A landscape with many peaks, sampled at points; each row gives a point and its height.
A climber steps from a point to the highest of its 2 nearest points, and stops where none of them is higher. Distance is the straight distance between rows; heights are no part of it.
<490> height 563: [102 101  89 102 106 111  83  99  75 106 102  87 105 124 111  94 114  97
  99 105  98 102 106  98  96 121  90  96  99 125 100 104 104 100 116 117
  99 101 111  81 118 105  87 116 108  87 102 104 103  82  98 128 117  95
  76 121  87]
<875> height 479: [108 114  98  97  86  94 122 102 114  86  97 103  97  96  96  89  96 105
 113 104  96  90 103 105 106 116  91  97  86  77 104  77 103 102  95 108
  90  99  79 102  90 104 101 109 105 118 111 107 109 106  76  87  92 110
  96 103  97]
<844> height 178: [102 116  91  91  85  96  93  87 106  84 101  98  92  77  97  99  91 107
 103 107 117 102 105  99  88 102 105  92 102  91 102  89 116  82  85 108
 115 133  82 103 100 104  95 104  98 100  99 114 109 100  98  85  90 104
  82  98  91]
<1070> height 290: [107  94 111  99  99  97 125 123 108  98  92 104 102 117  94  91 100  92
 110  96  76  82 100 106 113  89  93 114  91  64 101  96  74 131 114  92
  71  65 111 112  81  89 101  99 100 114  93  85  96 108  82  95  85  99
 131  96 103]
<697> height 411: [ 87  83 121 101 111  97 110 120 109 114  93 101 115 120  95  90 110  85
  94  90  77  87  99 100 106  87  89 123 109 109 101 121  71 126 121  85
  76  58 121 101  96  87 106  97  99 109  92  77 103 119 100 125 116  87
 131 108 111]
<586> height 164: [ 94 100 103  95  91  91  96 103 112  89  99  99  95  87  95  99 102 100
  91 107 109 104 101  92 105  95 105  99  97  95  94  86 111  92  89 107
 110 115  79  98  92 102  99  97 101 103 103 106 110  98  95  93  94 109
  90 102  94]
<813> height 39: [ 87  91 112 104  97  91 139 114 116  99  97  97  96 100  90  92  93  94
 102 107  93  93  98 108 121  67 111 101 102  72 117  95  89 118  88 103
  81  76 106 108  73  97 109  75  92 120 102 102 108 105 104  81  95 105
 135  99 110]
<366> height 306: [114 105 105  95 109  99 119 118 104  98 101 106  90 114 103  88  94  95
 119  87  70  84  95 111  97 103  92 117  88  76  95 101  72 129 114  91
  69  69 111 112  94  99 101 103 100 104  95  83  87 113  80 102  89  95
 121  91 106]
<263> height 110: [ 94 107  88  87  84  99  96 112 104  80  98  98  97  79  92  91  93  97
 102 101 104  81 102  99  95  93  92 111  87  58  94  86 110  77  92 108
 105 128  87 106  92  96  93 110 102  94  88 104 119  98  87  84  78 110
  94  91  88]
<926> height 409: [ 87  74 110 107 103  99  68 125  94 106  91  98 110 115  90 105 114  87
  73  90 101  96  98  92 110  85  97 123 102 113  90 116 106  94 115  88
 104  91 111 102  99  83  98 102 106  87  92  81 104  98 112 120 111  95
 100  99 101]
<219> height 65: [ 68  91 116 100  94  75 127  89 126  96 109 101 104  76  91 102  86 106
  89 108 109 101  96  89 111  68 117  85 117  98 106  97 103 101  74  96
  94  84  78 103  86 100 135  70  81 120 108 111 119 108 111  84 106 106
 135  87 104]
<706> height 580: [121 118  82  98 103 112 119 104  96  91 100 104  83  99 105  90  82 107
 136  84  86  83  92 122  88 109  98 107  97  78 110  91  98  95 101 101
  88 112 109 119 103 107  95 111 102  90  98  94  90 106  93  94  84  99
 102  87 103]
<337> height 537: [115 105  86 100 100 111  85 102  77  97 101  93  99 125 105  93 112 101
 101 106  93  97  99 100  96 127  84  99  96 111  93  96 106  98 115 111
 102  98 107  84 117 102  87 123 111  95 101 104  97  82  81 125 103  99
  70 118  84]
<1095> height 100: [ 82 108  94  81  85  86  90  97 115  75 109  94  97  65  92  93  90  97
  92 107 115  88 101  94  91  80  95 103  97  69  90  92 114  78  84 106
 113 131  83 100  95  96 105  98  93  96  88 107 123 100  96  77  87 108
 100  87  90]
<982> height 132: [ 99  88  91 105 105 116  71 116  81 104 100  95  99 118  96 103 109  99
  88  95  97  99  96  99  98 106  89 116  98 110  92 111 107  90 118 100
 106  94 111  95 113  96  87 113 112  82  90  93  97  89 103 118 102  94
  82 102  95]
<863> height 151: [103 105 101  99  94  95  88  92 103  96  98  97 101  95 103 106 107 100
  92 112 118 117 104  90 101 113 106  88 102 113  91  91 111  98  91 109
 115 115  83  90 100 107  96  99 103 103 107 112 103  92  93 101 104 109
  77 113  94]
<809> height 322: [104 106  85 105 109 121  94  73  95 106 114 102  93  88  99 107  87 116
 114  93 107 112  98 102  89 106 110  83 113 127 116 113 105  83 104  93
 113 123 106 111 118 114 104 105  93  78 103 102  97 106 129  93  96  83
  96  87 106]
<73> height 455: [ 93  83 122 104 107  97 121 124 112 106  91 103 108 120  89  95 104  86
  97  95  78  89  97 105 117  78  98 118 104  90 105 112  74 131 114  86
  76  60 118 105  82  87 107  89  99 114  93  83 104 115  99 110 106  94
 134 106 109]
<539> height 474: [ 84  75 103 104 110 100  61 104  96 108  98  96  96  94  98 113 101 101
  70  95 104 112  98  90  96  78 111 108 105 119  94 115 111  81  97  97
 117 110 109 108  98  94 102  88 103  74  91  90  99 100 128  99 103  95
 103  87 100]
<1004> height 73: [ 65  86 116  97  93  77 112  86 126  90 116  98 103  72  93 100  87 103
  89 103 109  97  94  91 101  64 116  88 116  96  97 101 101  92  77  93
 106  99  85 106  91  99 134  73  80 104 103 101 116 109 114  84 102 103
 134  78 100]
<966> height 586: [119 121  79  88  85 114 100  89  96  80 103 106  89  79  96  99  81 109
 126  96 104  83  98 111  79 113  93 100  99  79 105  98 118  72  94  99
 109 130  95 117 117 108  98 120  98  95  95 104  99 102  99  86  80  96
  84  86  93]
<1033> height 279: [ 96 103  95 104 108 103  73  69  89 112 104 100 106  87 113 117 106 105
  87 111 118 129 112  86  93 112 115  73 109 141 100 102 112  93  96 106
 118 122  98  95 109 113 102  92  92  86 104 111  96  94 118 101 108  97
  90 112  99]
<792> height 152: [107 105  95  94  88 112  78  74  91 110 108 102 120 105  99 112 106 104
  95 106 118 123 102  83  89 131  96  83 107 133  86 114 103  89  97  86
 123 100  91  79 122 103  95 116  90 100 110 107  92  85  95  99 103  87
  72 105  98]
<453> height 218: [ 93  95 109  99  96  96 113 114 117  90  98  98  96  98  89  92 100  98
  98  97  98  92  97  99 113  92 100 109  97  90  98  91 100 105 101  98
  95  93  89 103  92 100 104  96 101 105 101  93 107 106  93  97  96 101
 108  94 101]
<1131> height 277: [115 120 104 107  94  96 140  79 115  93 100 104  98 102  98  95  89 112
 120 108  94 103 108 111 105 115  91  80  94  90 126  82  96 118  94 109
  75  85  82 102  91 112 110  98 102 135 120 116 103 114  87  81 105 105
 109 111 104]
<21> height 286: [ 85  89 107 103 108 100 129 120 108 108  97  98  87 105  96  89  90  92
 111  87  89  92  90 114 114  72 115 113  96  82 112 104  80 110  98  94
  88  89 127 113  79  90 100  81  95  99  89  87  96 103 108  96  95  95
 129  83 108]
<449> height 526: [100  94  96 107 108 102  92 113  85 109  99  90  98 122 107  96 115  96
  92  97  96  99 105 101 109 105  95 103  99 113 105  95 100 110 117 116
  93 100 108  88 102 101  87 101 112  92 102 100 105  93 102 125 114 104
  87 119  94]
<174> height 417: [ 88 100 115 111 119  74  89  83  96 113  93 105 109  80 123 121 113 105
  78 122 117 126 113  86 106  89 123  77 110 128 101  85 117 106  86 116
 106 109  90  94  93 114 117  63  99 104  97 118  98  97 117 108 120 124
 108 119 109]
<947> height 359: [ 95  96  98 110 112 103  99 108  96 105 100  95  85 105 106  96 102 102
  96  92  97 103 101 104 109  88 114 101 102 106 112  96 100 103 101 112
  99 110 107 102  91 104  92  87 106  87  99 100 103  99 115 107 103 105
 101 104 101]
<115> height 467: [ 86  90 120 106 118  67  75  89  98 112  85 105 114  75 118 126 115  99
  67 118 119 125 106  83 100  85 119  91 108 123  82  89 122  96  86 109
 116 113  95  96  94 104 115  66  99  98  95 108  93  94 116 106 119 124
 110 114 105]
<213> height 103: [ 87  86 100 105 113 111  98 114 105 104 107  98  87  99  93  96  90 100
 105  83  92  96  88 107 102  82 111 115 102  98 102 113  96  88 102  92
 104 105 115 112  95  97 101  95 101  77  87  85  96 102 116  98  94  91
 110  78 105]
<682> height 142: [105 105  98  98  92 106  91  79 103 101 105 101 103  97  98 108 101 105
  98 104 115 117  99  90  94 121 103  82 104 123  93 102 108  95  98  95
 118 109  87  90 113 109  98 106  96 101 111 108  98  95  96  97 101  94
  78 107  97]
<1030> height 253: [ 94  98 100  98 105  89  67  78  96 104  96 101 101  77 110 121 106 106
  77 118 122 128 108  84  88  95 115  86 108 121  86  97 116  88  85 110
 128 124  93  95 103 103  98  87  98  87  96 111  96  94 113  91 102 108
  91 109  95]
<60> height 398: [ 89  85 123 100  96  93 118 121 125  93  93 100 108 102  86  93 103  92
  95  98  88  85  99  98 120  79 102 115 105  87  95 106  85 113 108  85
  86  64  99 112  83  90 114  92  97 115  98  87 106 109  92 100  95  96
 132  93 104]
<65> height 303: [ 92  99  94 110 120 105  73  78  85 112 103  96  94  88 116 106 107 107
  88 105 110 124 111  94  98 101 119  82 107 139 110 103 113  93 102 114
 113 121 108 103 105 114  99  87  99  76 101 108  96  97 127 102 108  98
  97 108 101]
<1178> height 140: [104  96  94 100  99 108  80 108  93  95  97  97  92 106  96 103 106 101
  90 104 105 104  98  96 101 107  96 105  98 105  91  98 111  89 106 107
 113 109  98  96 107 101  87 109 108  87  98 102 100  92  97 108  94  99
  78 104  90]
<303> height 131: [108  96  89 103  99 108  94 117  88  95  95  95  86 113  97  97 104 100
  99  97  96  91  99 104 106 103  96 109  94  88 100  86 105  95 111 111
 101 113 103 102  97  99  83 108 112  90  93  98 101  94  92 111  91 105
  82 105  90]
<933> height 386: [115 109  79  95 104 131  84  82  76  99 115 105 104 106  98 114  96 114
 110 103  98 102  99 101  73 134  79  96 104 122  94 128 104  79 115  81
 111  84 105  96 141 110  96 132  92  93  93  99  78  97 100 106  92  76
  77  88 104]
<592> height 506: [113 105  97  92  95 103  93  98  88  97 101 101 108 120 101  92 111  98
 104 105  96  99  97  95  93 137  80 103  92 114  81 104 100 105 113  99
 102  85  93  80 123 103  94 128 105 107 104 102  92  89  71 119 102  95
  73 115  90]
<566> height 345: [102 103  76 108 114 134  83  78  82 108 117 101  96  89  99 115  87 116
 109  96 102 111  99 105  84 110 102  92 111 129 113 127 106  74 108  88
 118 112 114 109 124 108  98 114  94  75  95  99  89  99 135  94  94  74
  92  80 108]
<870> height 488: [122 114  99  78  85 104 102  83 107  80 104 117 101  84  90  92  86 116
 122  97 103  86  94  99  83 130  85  98  87  83  83 101 112  89  95  80
 102 100  74 110 123 106 109 130  97 112 101 100  86 111  75  83  79  93
  85  84  96]
<1001> height 262: [ 80  93 108  97 103  97 128 111 123  99 104  99  91  88  93  88  80  98
 117  90  92  87  88 111 109  74 116 108 102  78 104 105  84  97  88  88
  89  91 113 116  86  96 113  82  88  97  92  87 100 105 108  86  92  92
 137  71 109]
<847> height 439: [ 87  79 105 106 108 103  68 103  94 109  99  96 107 106  96 111 110  92
  75  93 104 113  99  90 100  96 102 111 105 129  94 115 107  90 106  93
 111 100 108  98 104  96  98  97 104  84 100  90 102  98 119 110 109  90
  93  99 101]
<877> height 540: [118 116  86  86  84 111  99  87 105  82 103 108  94  83  90 101  87 113
 114 101 108  93  95 103  85 120  91  96  98  90  93  96 114  81  95  94
 112 115  86 107 118 107  98 122  98 102 101 106  95 104  90  87  83  93
  81  91  93]
<437> height 456: [ 91  79 114 109 105  98 104 138  94 113  87 101  97 125  96  98 113  90
  89  87  91  81  99 105 125  73 103 117 101  85 103 107  86 115 122  91
  86  93 118 106  81  75  91  91 109  93  85  78 102 100 108 121 105 104
 116 101  97]
<581> height 366: [117 112  77  99 104 135  88  76  84  96 115 108  96  92  95 118  86 121
 118 100 104 102  98 104  75 123  92  89 108 119 106 123 109  73 110  80
 116 107 108 109 136 109  98 128  93  88  94 100  82 101 119  97  87  76
  82  79 104]
<418> height 72: [109 105  96  95 108 109 108 117 101  95 105 106  86 101  97  93  81 102
 126  80  80  82  84 112  93 101  97 118  93  74  91 109  88  98 110  86
  89  92 114 122 102 103 103 105 102  84  83  79  84 104  91  98  83  91
 111  74 108]
<1000> height 423: [125 123  91  96  87 104 119  89 101  82  95 108  96  98 103  87  92 111
 126  99  94  87 103 110  90 133  86  91  85  84 104  77 107 100 100 106
  91 106  82 108 104 104 105 124 104 120 110 110  98 108  67  91  87 106
  86 103  92]
<460> height 4: [ 88  84 112 109  96  85 126 133  97 101  88  95 103 107  93 105 110  87
  85 117 102  85 107 101 134  47 110 101  98  58 119  90  94 124  96 109
  80  90 104 108  64  82  99  69  99 126  93 110 111  96 106  93  93 121
 130 113 109]
<1018> height 267: [105 114  94 109 106 111 123  73 106 105 112 100  94  97 104  96  97 113
 118  95 102 110 104 108 100 114 109  73 111 128 123 100  96 106 103 102
  93 108  99 103 106 119 108  97  94  98 115 107 103 111 113 101 108  94
 103 104 105]
<465> height 125: [106  99  79 105 114 127  81 104  70 102 109  96  92 121 104 102 103 107
 105  95  89  97  96 105  87 117  85 108  97 114 100 116 104  87 121 106
 103  97 119  96 124 102  84 121 110  79  89  96  92  86 101 122 101  86
  79 105  94]
<22> height 312: [ 98 103 102 113 110  98 118  98  98 111 101  91 100 114 114 100 111  97
  96 103  96 112 108 105 113 101 100  88 105 120 122  95  92 120 107 118
  83  88 106  86  94 114  98  88 106 107 112 110 107 100 111 114 124 106
 102 124 103]
<78> height 377: [120 118  98  97  94 102 125  80 113  90 103 106  98 100 100  88  93 115
 122  97  95  97 104 107  96 128  90  86  94 101 107  90 100 111 103  95
  84  94  84 106 108 112 109 113 101 117 114 106  96 114  80  93  98  98
  95 100 100]
<169> height 483: [109 102 105  92  90  98  96 107 103  91  95 106 109 112  93  91 109  97
 100 104  95  99  95  91 102 130  82 108  89  99  79  95 100 109 111  91
 100  82  85  84 111  99  98 123 108 116 106 100  94  97  66 110  96 102
  80 108  92]
<66> height 284: [108 106  85 106 116 112 139 108  95 116 100 101  78 118 113  87  88  93
 127  87  81 102  92 128  95  91 104 102  91  93 123  98  73 121 107 102
  79  96 139 106  92  97  93  95 102  96  96  91  87 106 103 101  98  97
 113  97 111]
<506> height 122: [109 103  83  97  91 107  99 120  92  87  94  99  87 102  97  96  99 100
 103  94  95  83  99 106 103 100  93 110  88  64 100  79 106  86 100 114
 100 124  97 110  90  98  83 109 109  90  90 101 106  96  89  99  79 113
  89 100  90]
<551> height 397: [ 83  85 112  99 100  85  74  86 109 107 100 103 115  86  95 122 107  93
  70 104 114 123  98  76  96  87 113  93 110 127  84 104 108  89  86  91
 122 104  88  96 100 100 116  85  93  97 109  99 103 100 112  96 110  99
 102  95 101]
<421> height 27: [ 81  94 106 101  89  89 135 119 115  92  96  92 104  93  90  91  96  92
 100 113  97  82 104 107 124  63 103  98  94  48 115  87  93 110  84 110
  81  86  98 108  67  90 109  78  92 124  97 109 121  99  99  75  86 112
 136 100 110]
<383> height 111: [ 90  85  95 110 119 114  91 118  90 113 103  99  83 113 101  96  95 101
 100  78  89 102  90 107 103  87 106 117  99 105 105 117  97  93 114  99
 103 106 125 108  96  93  92  98 107  73  84  85  97  98 120 110 101  91
 101  89 105]
<794> height 92: [ 75  99 104  88  91  79  99  97 121  84 109  94  97  69  93  94  93 100
  91 106 113  94 101  90  99  70 106  98 104  78  94  91 110  87  81 104
 107 121  83 100  88  98 116  84  90  99  94 107 122 103 101  81  95 109
 114  86  95]
<838> height 508: [ 90 100 111 101  98  88  71  97  76 117  95  92 142 120 123 102 127  79
  88 115 114 109 114  83 100 119  91  98 100 139  88 108  99 108 107 117
 102  96 106  63 118 103  88 103 106 101 111 105 102  74 101 134 143  99
  79 129  90]
<876> height 491: [ 94  87 103 111 107  98 100 127  89 110  94  95  96 127 103  97 115  93
  88  93  89  90 101 106 116  90  96 113  99  98 106 100  92 116 118 106
  88  96 115  96  94  90  85  95 115  91  95  89 103  97 108 123 114 106
 100 112  97]
<887> height 429: [ 92  82 123 101  97  82  52 123  89 109  83 101 127 110  99 114 127  75
  60 109 118  98 104  85 114  85  99 116  98 112  72 109 114 100 109  89
 115  97  98  90  95  74  90  97 107 102 102  88 100  89 103 127 121 109
  89 111  93]
<1007> height 93: [ 92  94 101 103 113 109 107 106 109 104 106 102  95 105  94  95  93 103
 106  84  87 101  90 104  99  98 100 111 106 111 101 113  90  98 108  88
  97  92 109 108 107 106 108  99  97  86  98  86  97 109 109 102  99  84
 112  88 110]
<1003> height 200: [104  99 100  87  81 102  70  92 100  97  99 103 107  90  89 116 102  99
  82 112 118 115  97  82  88 107  93 104 102 106  72 109 106  81  84  87
 136 106  86  83 112  91  90 115  97 102 103 106  93  88  93  87  90  97
  73  95  90]
<235> height 387: [ 94  93  96 107 110 102 113 122  95 105  96  93  79 109 105  92 100  99
 103  90  93  97  99 111 111  78 116 104  98  85 116  91  96 107 100 112
  93 113 116 106  82  95  85  85 108  89  92  97 102 100 110 102  98 109
 106 101 105]
<289> height 368: [ 86  98 113 114 112  84  95  81 100 116 102 103 114  91 117 118 110  97
  77 109 115 126 112  83 108 100 117  81 110 137 105  95 104 113  94 111
 102  99  92  89  97 118 115  73  97 105 110 112 104  96 113 113 125 111
 104 118 108]
<1129> height 424: [ 84  80 117 107 112  79  68  90  98 114  93 104 118  88 107 124 115  90
  62 106 117 124 103  80 100  84 115  95 109 134  85 103 114  94  91  98
 118 104  96  97 100 100 115  75  96  95 103  97 101  98 119 107 118 108
 105 106 105]
<195> height 263: [115 115  84 104 106 107 143 100 101 103 100 100  80 107 110  88  84  99
 133  90  86  96  98 129  95  95 105  99  93  83 125  88  84 113  95 107
  82 105 126 112  89 102  95  96  98 100 103  98  92 108  98  90  94 102
 114  93 109]
<677> height 324: [ 89  96 111 114 111  92 109  96 103 112 101  97 104 103 106 105 111  94
  81 104 102 113 106  97 114  94 110  93 109 128 115  99  96 116 101 111
  91  89 100  92  94 115 105  78 102 107 111 105 109 103 116 114 125 105
 107 117 107]
<984> height 441: [132 115  80 103 105 107 130 107  87 103  98 100  86 123 117  90  93  99
 129  92  72  88  98 125  90 108  85 103  88  81 116  83  77 124 107 109
  72  91 122 106  95  98  93 113 108 102 102  97  89 107  81 106  92 103
 110 107 100]
<977> height 453: [ 96  86 124 102  97  78  45 108  77 117  81 102 147 111 110 118 127  67
  64 111 122 108 107  85 108  97  96 115 100 126  70 117 113 101  99  92
 115  94 100  77 105  79  89  95 101 101 109  91  96  82 101 126 136 107
  87 116  97]
<140> height 15: [ 88  95 107 106  90  84 123 124 108  91  92  94 107 100  94 100 105  91
  88 120 100  87 111  96 127  70 103 100  92  58 113  81 100 115  94 115
  84  91  87 104  68  91 102  81 100 129 102 112 117  98  96  87  94 124
 121 110 106]
<1154> height 541: [105 105 107  94  90  93 113 107 115  86  96 108 104 104  93  89 104 100
 101 103  95  96  99  95 111 118  89 105  86  85  91  84  99 110 104 100
  95  86  78  94  96 101 103 114 108 123 109 101 102 103  70  98  94 107
  94 105  95]
<1175> height 432: [ 88  79 100  97 100  97  65  93 105 104 103  99 108  87  88 125 100  96
  68 102 112 119  96  80  90  84 105 104 108 122  83 114 110  78  91  87
 125 104  98  99 106  95 111  96  94  88  99  93 102 101 118  89 100  91
  97  81  98]
<555> height 536: [ 96 101  95 101 100 102  79  94  75 111 102  87 123 121 118  95 120  89
  96 112 105 108 112  90  93 126  92  91 101 135  97 108 101 103 112 120
 100  96 107  69 118 105  89 112 107  97 109 108 102  75 100 133 130  92
  78 127  85]
<94> height 420: [ 91  83 107 110 107  94 109 132  92 110  91  96  88 115 101  98 111  94
  88  92  96  87 101 104 124  67 113 108  95  76 113  93  93 115 104 108
  89 105 114 106  75  86  87  79 108  95  89  93 104  98 114 107  99 114
 115 104 100]
<1077> height 237: [105 117  97 105  91  92 140  88 115  93 101  97  93  91  97  91  88 106
 117 105 100  96 106 117 104  99 102  86  98  80 128  80 100 106  83 112
  83 104  87 107  84 109 105  90  96 121 114 115 112 113  95  77  99 110
 109 102 110]
<770> height 192: [105 102 100  84  79 104  80 103 103  87  97 104 102  90  86 103 101  98
  90 109 113 106  92  86  93 110  88 109  94  88  73 100 108  83  88  92
 127 107  82  88 107  92  90 121 101 107 100 106  98  88  83  88  84 102
  72  98  87]
<938> height 348: [116 109  91 110 104 102 131  96  97 105 102  91  93 119 111  93 107 102
 109 106  87 107 107 115 106 106  93  86  99 102 128  87  87 125 107 122
  76  90 110  88  92 108  94  98 106 113 114 111 104 106  97 107 114 108
 102 124 100]
<250> height 342: [ 94  94 114  93  95  94 119 121 122  86  92 102 104  98  89  85  97  95
 108  98  83  74  98  99 117  86  96 117  92  62  90  96  82 112 108  88
  80  70  94 116  82  89 111 100  96 113  91  87 101 107  81  89  80 100
 132  85 100]
<311> height 505: [126 115  84  98  96 107 126 108  96  93  99 104  90 107 106  88  91 104
 128  89  80  79 100 121  93 114  90 104  87  69 111  77  91 107 101 106
  80 102 104 112  92 103  96 111 106 103 104 100  95 107  77  93  84 109
 105  99 101]
<842> height 240: [ 82  93 109  95  94  93 117 112 126  87 103  95  95  83  87  88  89 101
 104  95  95  85  92 100 111  77 107 108 101  75  96  97  95  95  93  94
  94  94  92 109  87  96 114  92  95 100  94  90 109 104  99  85  91  98
 127  81 101]
<67> height 331: [ 91  89  97 112 122 101  81  98  88 112 100  92  89  98 114 101 107 104
  86  95 103 112 103 100 103  90 119  98 104 124 112 102 109  96 102 116
 105 116 112 104  93 107  92  84 104  77  97 102  99  99 126 107 108 103
  98 106 105]
<307> height 295: [108 116  89 108 110 118 115  65 100 107 115 105  92  91 104  97  89 118
 125  92 106 108  99 111  94 111 114  70 115 131 126 107  99  96 103  93
 101 125 103 114 113 116 111 102  91  85 111 102  99 113 130  95 101  86
 103  93 110]
<664> height 193: [101 121  88  91  85  97 111  82 114  84 105  98  92  72  97  90  83 108
 121  99 111  86 101 112  87 101 105  90 101  77 112  90 114  80  84 108
 102 135  86 111 101 109 105 104  92  99 100 109 116 109 103  79  91 104
  95  90  98]
<306> height 163: [118 109 111  95  80 103  76  73  92 110 104 103 122 100 100 109 109  99
  95 113 120 125 102  80  93 135 101  81 107 121  78 112 100  96  84  93
 133 105  79  68 112  95  88 112  97 108 114 118  92  76  86  93 100 101
  67 115  93]
<763> height 408: [114 103  89  87  99 117  86  86  90  95 110 108 106 106  93 104  98 112
 108  97  95 100  93  94  77 132  80 104  99 116  81 120 104  91 113  75
 105  81  92  95 137 108 104 128  93 101  95  97  79 104  86 102  91  80
  80  90 104]
<732> height 238: [101  98 104  91  95  87  58  81  98 105  94 101 108  80 104 124 106 100
  73 119 124 127 106  78  84  99 107  94 107 114  75 102 112  85  77 101
 137 119  93  86 104  93  89  96  96  93  98 112  91  85 107  88  97 108
  82 106  92]
<691> height 210: [ 96  88 101  90  87 102  60  94  98 106  97 100 114  95  91 126 108  91
  70 108 116 121 100  78  87 102  94 107 107 118  70 119 105  80  86  81
 136  96  95  80 112  85  94 109  94  99 102  98  93  87 104  89  95  93
  77  88  96]
<820> height 297: [119 123  84 108  98 107 137  84 102  97 100  99  83  96 111  88  87 110
 137  92  95  92 105 126  92 106 106  83 103  93 133  87  96 104  93 110
  85 117 109 114  95 108  99 101  97 105 113 109  99 111 101  88  97 105
 107  98 108]
<1177> height 83: [104 102 100  97 111 107 113 105 110 100 106 107  92 101  95  90  83 105
 123  82  82  93  91 108  93 106 100 112  99  97  96 112  86 107 107  82
  89  86 107 113 107 110 108 103  96  91  94  84  88 115  97  99  94  84
 117  80 110]
<245> height 308: [ 97  99  98 105 113 103 129 116 104 112  99  98  85 114 102  90  91  97
 117  86  83  98  93 118 107  86 107 111  94  89 115 104  78 117 103  98
  85  91 130 107  87  97  95  88 101  95  93  87  92 106 104 103 100  95
 119  94 112]
<369> height 443: [119 106 100  84  93 107  93  93 100  87 104 112 102  99  92  95  96 110
 109  97  95  95  91  94  85 132  81 104  88  95  76 107 105  95 106  80
 103  85  82 100 126 106 105 127  99 107  96  99  82 104  73  96  81  90
  81  91  97]
<480> height 374: [ 99  93 113  97 113 100 111 121 103 113  98 102 103 124 100  88 100  89
 107  84  70  86  96 104  95  99  87 123 101  96  95 119  66 132 122  87
  74  60 123 105 102  93 103 103  99 102  85  78  93 117  93 120 105  86
 127  98 111]
<269> height 332: [123 125  93 101  93 101 136  76 113  92 101 107  91  94 104  89  84 116
 138  92  98  89 103 119  91 119 100  80 101  92 123  87 100 106  96  99
  79 108  92 115 103 111 109 107  94 113 114 106  98 119  95  84  96 100
 105  93 108]
<987> height 478: [ 90  93 122 104 101  79  58 103  74 120  88  97 145 114 121 113 128  73
  72 112 121 109 112  82 104 104  95 108  99 133  83 111 108 108 105 110
 108  97 104  72 108  93  90  91 105 100 108  98  99  79 106 134 147 103
  87 126  94]
<652> height 118: [102  97  83 110 121 125  90 110  78 108 108  98  82 114 104  98  94 106
 112  83  86 101  91 112  94 104  99 113 100 106 108 115 102  92 118 104
 104 107 126 105 109 100  86 111 111  73  88  92  94  93 113 113  98  89
  91  95 102]
<390> height 82: [ 67  88 110  96  98  79 111 102 119  90 111  90  92  70  98  93  91  99
  94 102 105  89  98  97 107  54 116  95 110  76 102  97 103  88  78 103
 101 108  96 104  81  93 121  70  83  97  92 102 119 102 114  84  97 109
 136  83 100]
<676> height 174: [120 112 102  91  81 105  87  82  96  97 102 107 109 102  93  99 105 103
 102 111 113 114  96  89  93 137  91  91  97 109  80 102 106  93  90  94
 124 107  79  78 114  98  89 125 101 116 109 117  92  85  72  98  90 100
  63 110  91]
<948> height 410: [ 86  77 118 108 103  89  58 123  89 107  87  99 110 108  98 110 121  84
  63 100 110  95 104  90 115  80 103 115 100 109  86 105 114  99 111  96
 106 101 105 100  91  80  92  91 110  89  94  86 104  94 114 124 116 106
  97 110  96]
<1043> height 388: [129 109  83 108  99 103 132 106  92 104  99  93  92 128 114  92 103 100
 116 104  77  95 104 120 101 108  84  96  91  85 127  75  81 127 110 122
  74  89 113  91  90  99  93 109 111 113 112 110  99 103  82 106 105 113
 106 126  96]
<445> height 52: [ 79  92 117 106  97  85 125 106 121  95  98  98 101  90  91 102  97  97
  86 108 101  98 101  96 120  71 113  97 109  93 110  95 100 113  85 103
  90  78  87 103  80 100 118  73  93 122 107 108 116 106 108  91 106 108
 129 100 108]
<542> height 211: [ 98 121  97  96  84  89 128  75 122  88 106  99  95  76  96  89  83 112
 120 100 112  89 102 111  97 103 105  83 102  80 119  85 108  91  82 103
  92 119  77 108  94 110 112  95  91 114 107 110 114 115 100  76  98 105
 108  88 104]
<312> height 224: [ 97  87 102  93 100  94  44  89  88 112  90 100 111  93 106 134 112  95
  60 116 121 128 109  77  85  96 100 103 107 121  70 117 111  82  83  95
 138 105 104  82 106  82  87  99 100  89 101 100  89  84 114  91 101 102
  81  98  92]
<406> height 658: [119 119  77  95  93 113 112 102  95  85  99 105  88  87  99  92  82 105
 133  88  94  74  95 123  84 108  96 108  95  63 108  91 110  77  95 105
  98 127 104 123 102 105  97 115 100  90  90  98  98 103  96  88  80 102
  95  86  98]
<728> height 183: [118 112  97  81  75 109  88  90  98  86  99 108 101  86  89 100  98 105
 102 111 114 103  95  89  87 128  87 102  93  91  77 100 110  81  86  90
 126 111  79  88 115  97  88 128 100 113 100 114  92  90  75  85  79 100
  64 100  87]
<300> height 323: [113 120 111 100  92  96 133  67 121  97 105 108 106 102  98  96  91 119
 119 104 103 108 107 100 104 129  91  71  94 104 114  90  95 122 101  99
  82  84  73  98 101 111 115 107 101 137 119 115 101 115  82  87 111 101
 100 111 102]
<223> height 343: [103 102 100 100 115 105 112 116  96 111 102 102  93 121 107  89  96  98
 115  84  70  90  93 111  94 105  91 118  98  95  98 109  73 123 120  94
  79  76 120 102 104 100  99 106 102  94  90  82  92 110  93 117 102  91
 114  99 107]

Two climbers start at each pair of points below. Name the first point that both come to, or write -.
<219> / <1007> => <1178>
<809> / <844> => -
<586> / <445> => -

Call two points neighbours if one is among the 2 nearest of the other. Go from one point of each pair to the other, from neighbour to neighbour, staying as high as possible. Name the lowest point that can't be avoided.
<490> / <1154> => <169>
<245> / <406> => <195>
<406> / <539> => <22>
<245> / <1178> => <418>
<115> / <490> => <551>
<539> / <490> => <926>

For each start below, name the point where the climber stops.
<460> => <1178>
<307> => <406>
<1018> => <406>
<691> => <490>
<863> => <1154>
<140> => <1178>
<948> => <490>
<682> => <490>
